Each row is a point on a landscape with many valleys, with its height.
From any point a ball takes the steepest step (drop divided by distance) to one of its 2 nearest points. It stops when none of these is lower. Distance is the straight distance between rows; heights are no part of it.
<727>: [141 156 147 187  95 130 125 124  83 184 126 103 131 119 105 115 116  68
 119 126]  (h 714)
<845>: [ 96 138  71 111 143 168 156 156 134 124 126 118 105 131 183 155 139 134
 134 156]  (h 654)
<266>: [135 116 114 161 127 148 143 124  91 139 135  68 122 138 114 129 144 127
 117 124]  (h 437)
<1109>: [165 147 136 115  63 133 136 144 129 148 158 103 125  75 208 129  77  92
 173 193]  (h 242)
<329>: [104 118 135 129 106 109 140 169 120 112 109 112  61 178 107 108 173 105
  80 121]  (h 197)
<941>: [127 135  86 138 141 112 138 203 119  94 130 115 143 183 132 161 141 108
  67 121]  (h 324)
<872>: [160 106 116 153 167 114 110 129  74 137 162  88 160 150  86 124 135 156
 114  80]  (h 641)
<177>: [ 96 148 146  59 107 123 116 143 128  99  88  93  58 178 113  88 159 128
 136 126]  (h 87)
<632>: [166 127 166 145 123 152  77 112  89 163 186  76 151  94 128 118 112 138
 160 147]  (h 345)
<1047>: [184 181 158 146  94 181 134  98 116 152 143  64 147  97 143 120 110 122
 144 196]  (h 371)
<822>: [ 91 133 137 150 106 168 132 135 154 181 122 103 103  89 130  95  97  97
 156 157]  (h 304)
<698>: [132 120 113 121 167 156 147 122 125 140 136 201 149  92 103 106 143 216
 111 127]  (h 645)
<771>: [139  99 148 178  95  89 145  85 173 127 112 145 158 127 108 159 104  69
 127 115]  (h 673)
<1121>: [108 138 134 166 116 125 120 116  91 155 141 145 140 114 101 134 128  90
 113 174]  (h 731)
<1172>: [146 159 166 129 104 155 135 126 106 130 143 110 102 122 154 150 102  64
 169 137]  (h 585)
<360>: [138 135 123 119 100 121 132 115 188  83 151 109 115  81 190 102 105 160
 186 202]  (h 302)
<615>: [ 82 108  92  76 173 135 108 160 122 129 120 101 132 125 105 101 125 181
 110 123]  (h 570)
<811>: [116 115  84 114 163 133  91 152  76 112 179  79 138 158 136 140 156 154
 117 138]  (h 500)
<1173>: [125 152 148 104 149 158 116  96 146 141 159 115 131 100 107  79 114 180
 155 178]  (h 443)
<242>: [113  92  94 191 101 101 134 159 103 173 119  94 129 133 106 117 139 104
  80 122]  (h 196)
<513>: [125 135 180 100 120  94  96 154 112 112 106 121  77 161 102 108 134 116
 115  80]  (h 280)
<596>: [137 122 135 163  99  87 156 162 125 141 106 127  69 184 135 104 169  76
 104  78]  (h 261)
<442>: [113  90 164 169 115 130  97 141 120 153 138  98 103 113 113 125 125  96
 147  92]  (h 259)
<443>: [126 158 183 125 129 154  88 109 141 128 140 130 122  95 132 144  99  93
 172 139]  (h 605)
<117>: [166 134 147 146 127 168  85 113 110 204 177 125 162  59 140  97 111 158
 156 178]  (h 370)
<874>: [157 145  76 158 178 112 163 119  98 158 139 140 192 128 105 130 118 166
 101 100]  (h 569)
<1025>: [ 99 121  94 101 176 126 106 141 112  99 127 163 159 137 128 156 160 148
 107 130]  (h 339)
<617>: [100 140 104 153 137 119 126 113 109 147 118 219 147  95 150 150 145 116
 120 142]  (h 753)
<174>: [ 95 134  99  98 123 155 140 146 133 101 144  70  79 155 158 120 137 118
 147 137]  (h 639)
<945>: [124 142 122 105  85 142 157 137 172 120 151 118  93  91 194 117  86 110
 173 207]  (h 274)
<249>: [143 153 165 134 135 177 117  83 170 131 149  73 106 111 116  83 116 128
 173 179]  (h 418)
<135>: [150  67 107 164 116  82 158  73 176 139 133 125 184 153  90 136 107 134
  98 115]  (h 377)
<972>: [120 108  75 145 165  91 123 143 134 118 132 148 187 153 134 170 144 123
 104 100]  (h 382)
<341>: [157 136 159 119 143 167  80 116 155 176 185 174 146  68 133  70 113 194
 154 183]  (h 391)
<1159>: [137 124 101 152 158  98 160  70 158 131 108 127 176 154 107 123 125 135
 155  46]  (h 188)
<1111>: [ 83 100 123  79 121 147 100 124 146 103 148  99  95 114 155 132 138 122
 171 152]  (h 627)
<1153>: [138 129 136 162  83 186 121 114 142 165 138 184 117  79 186  96 138 196
 134 188]  (h 680)
<101>: [ 87 129  91 145 130  93 128 140 119 145 120 168 144 127 115 143 129  86
 104 136]  (h 744)
<582>: [ 95 139  83 120 150 112 160 111 147 101  92 185 146 160 143 163 161  95
 141 106]  (h 212)
<802>: [137 131 180 121  86 120 125 160  98 138 157 136  47 166 140 103 139  51
 141 134]  (h 317)
<522>: [147 140 157 188  89 111 151 120 140 158 102 138 136 121 111 137 100  48
 128 118]  (h 693)
<566>: [123 106 119  45 183 144 105 140 118 115 136 124 154 106  91 106 126 209
 136 118]  (h 582)
<293>: [122 127 176  45  99 102 114 181 108  91  88 143  70 179 109 115 128  87
 116 102]  (h 247)
<1005>: [159 182 143 164 145 192 152  81 109 166 133 150 151  94 134 114 136 157
 151 158]  (h 373)
<186>: [128 117 170 116 115 120 140 101 158  64  89 137 126 135  89 165 121  96
 130 113]  (h 640)
<290>: [156 103 163 177 115  46 126 127 142 139 110 122  95 164 103  99 150 132
  79  75]  (h 363)
<785>: [117 120 153 133 148 155 138 100 157 128 110  89 113 120  63  86 124 147
 142  87]  (h 185)
<272>: [132 169 162 114 166 168 124  93 139 162 132 177 146  85  94  83 115 181
 145 143]  (h 463)
<841>: [110 102 157 112  96 135 118 146 136 100 122  74  41 156 116 109 154 131
 108 133]  (h 141)
<758>: [138 140 107 121 141  69 123 182 144  87 122 111 148 219 121 141 160 121
  68  81]  (h 389)
<931>: [145 154 130 142 114 150 179 120 107 122 113 163 120 129 153 171 115  64
 151 125]  (h 560)
<1018>: [132 145 179 139 136 148 133  86 148 102 116 163 137  98 107 160 119 104
 137 146]  (h 621)
<875>: [128 122  87 108 142  55 123 133 154  84 124 133 183 203 101 149 140 135
  58 113]  (h 439)
<927>: [ 75 123  95  89 148 113 120 124 139 102  71 149 147 157 111 134 175 107
 147 100]  (h 156)
<1090>: [148 133 133  93 132  58 137 127 160  81  94 132 151 188 121 164  99 117
 109  58]  (h 460)
<1164>: [176 137 158 143  89 165 104  99 160 130 165  96 134  81 162 117 110 125
 161 221]  (h 343)
<535>: [131 157  99 136 138 133 120 146  55 131 162  83 123 161 135 140 145 114
 124 127]  (h 472)
<1174>: [ 88 139 152 137 122 148 123 129 155 157 124  76  92 117  99  73 114 133
 143 126]  (h 249)
<784>: [148  92 144 175  79 135 133 175 111 169 121  72  94 115 139 126 116  92
 121  96]  (h 192)
<129>: [155  96 108 131 188 129 124 114 112 124 153 132 176 113  96 145 134 168
 150  68]  (h 615)
<547>: [153 150 201 113  74 120  98 138 126 121 169  87  56 152 148  96 116  85
 152 152]  (h 354)
<902>: [ 91 157 113 123 150 150 132 126 119 149 116 182 122  97 177 151 126 127
 159 123]  (h 761)
<776>: [157 102 115 128 175 158 125 131 112 154 162 168 161  74 128 124 127 201
 148 100]  (h 633)
<819>: [137 135 131  75 157 167 124 119 132 142 152 183 133  88 135  73 132 248
 143 139]  (h 658)
<291>: [116  96 126 202  95  89 138 110 143 156 112 113 116 146  88 104 144  90
  99 105]  (h 267)
<39>: [107 125 142  75 119  92 101 137 123  92  65 132 114 176  97 120 163 106
 136  69]  (h 222)
<1151>: [157 123  91 176 145 142 174 128 125 139  95 169 161 101 182 179 129 156
 109 107]  (h 524)
<393>: [112 114 145 149 142 107 136  99 165 127  94 113 134 142  94 108 137 119
 152  50]  (h 98)
<599>: [ 71 162 110  46 130 129 123 138 136 114  95  92  97 140 124  81 127 145
 152 147]  (h 32)
<96>: [149  70 140 190 114  86 130  84 154 130 134 112 155 144  66 116 146 116
 113  94]  (h 326)
<497>: [101 152 130 119  92 136 118 141  98 146 170 116  78 149 151 107 135  57
 160 170]  (h 276)
<299>: [ 88 143 104 110 109 140 121 139 105 145 155 147 103 110 159 136 129  96
 140 188]  (h 241)
<943>: [123 137  73 149 165 126 117 152  78 164 141 125 166 121 125 140 128 144
 102 126]  (h 544)
<454>: [129 130 128  94 176 143 118 114 108 103 139 106 140 122 111 141 123 172
 144  91]  (h 597)
<939>: [102 105  76 123 149 177 142 124 129 119 133 154 119 112 173 133 172 186
 131 163]  (h 666)
<292>: [122  92 165 131 120  96 126  62 184  95 111 161 159 120  83 152 124 104
 149 111]  (h 656)
<380>: [104 138 110  97 147 119 159 164 148 114  82 165 128 115 134 155  89 129
  99 114]  (h 530)
<1057>: [109 130 162  98 119 162  99 108 172 113 138 128 108  83 166 130 119 122
 188 169]  (h 618)
<1078>: [120 135 104 113 115  46 134 166 127 123 124 174 140 189 117 142 111  65
  84 110]  (h 360)
<235>: [119 166 124 163 118 166 130 111 123 182 131 134 134  79 149 118 118 119
 155 171]  (h 346)
<20>: [135 123 142 127 114  33 123 157 147 137  89 148  84 193 120  95 181 106
  84  70]  (h 315)
<708>: [160 114 173 136 122 106 105 137  87  98 151  91 121 138  97 162 105 133
 101 105]  (h 357)
<419>: [145 127 132 113 142  89 126 145 114  86 120 132 145 145 108 177  89 125
  94  91]  (h 411)
<162>: [130 165 170 122 102 148 111 100 148 106 159  59  77 150 144  98 122 110
 178 158]  (h 388)
<350>: [126 113  84 112 166 148 114 144  85 142 169 119 150 115 124 128 135 194
  96 167]  (h 522)
<983>: [159 160 102 165 103 157 191 120 102 145  87 166 146  98 179 177 128 108
 128 131]  (h 539)
<592>: [143 147  73 136 155 103 186 102 160  91 105 151 173 178 160 181 146 116
 114 100]  (h 271)
<377>: [ 66 124  97  57 132 148 124 157 133 114  88 129 102 145 135 128 142 105
 152 121]  (h 92)
<278>: [140 127 138 104 114 152  89 112 137 125 176 182 135  85 188  84 123 237
 159 162]  (h 667)
<1168>: [106 103 115 132 134 147 144 116 134  85 114 161 131 120 135 182 157 100
 134 133]  (h 260)
<413>: [113 128 114  65 146  96 144 163 155  79  67 150 144 153 129 165 104 116
 125  69]  (h 501)
<1100>: [143 107 173 126 121 123  70 136  91 133 168  70 102 122 112 118 107 146
 132 123]  (h 312)
<554>: [165 120 165 141 115 188 124  93 153 111 140 135 131  77 153 157 121 154
 140 192]  (h 320)
<405>: [145  81 141 147 120 170 141 111 132  85 122 155 137  91 144 189 139 147
 114 163]  (h 294)
<642>: [100  84 103 150  94 124 127 194 113 159 128  99  95 123 137 130 116  88
  98 129]  (h 115)
<906>: [134 139 144  80 116  71 134 170 109  90 112 166  99 200 110 129 124  69
  98  93]  (h 303)
<1156>: [149  82  74 174 121  74 144 124 151 144 127 127 185 151 134 161 115 121
  84 112]  (h 420)
<269>: [126 121 104  99 148  64 123  82 160 111 105 143 189 175  99 124 137 142
 139  59]  (h 254)
<384>: [123 130 100 123 118 156 121 123 120 139 156 157 119  90 201 120 128 196
 144 179]  (h 674)
<77>: [120 109  98  88 176  94 120 102 142 100 102 175 192 136 110 142 156 165
 128  92]  (h 301)
<741>: [133 122 111 118 117 128 147 211 108 103 132  93  77 192 146 129 150 109
  71 123]  (h 258)
<244>: [193 189 171 169 132 184 148  83 113 169 125 108 165  92 118 132 112 110
 143 147]  (h 402)
<1162>: [156 159 168 162 145 164 145  95 142 145 110 214 153  83 120 117 106 184
 116 132]  (h 484)
<340>: [120 126 120 130  82 149 126 158 112 171 146 140 117  73 193 146 104 101
 145 192]  (h 210)
<26>: [ 70 128  98  86 155 111 129 166 147 127  74 130 131 130  94 113 114 146
  90 120]  (h 553)
<590>: [129 111 130 134 157  95  96 146  87 103 143  93 127 174  76 115 154 154
  80 100]  (h 665)
<426>: [155 129 136 140 108 175 149 110 109 122 149  56 115 119 128 134 119 143
 130 168]  (h 404)
<5>: [162 127 129 153 154 130 172 112 130 133 106 181 169  89 131 150 102 189
 106 106]  (h 505)

Call two points neighbours if one is among the 2 nearest of the other. Go from one point of each pair to the other, from neighbour to neighbour, staying as low as possible. Name the highest point that can't be avoided.
<642> and <293> | <290>
<393> and <1100> | <972>
<599> and <293> | <513>

For each start below, name every point that the ball comes to, in order.
<776> | <129>, <454>, <566>, <615>, <26>, <380>, <413>, <1090>, <419>, <708>, <1100>
<5> | <1162>, <272>, <1173>, <249>, <162>, <547>, <802>, <497>, <299>, <340>
<872> | <129>, <454>, <566>, <615>, <26>, <380>, <413>, <1090>, <419>, <708>, <1100>
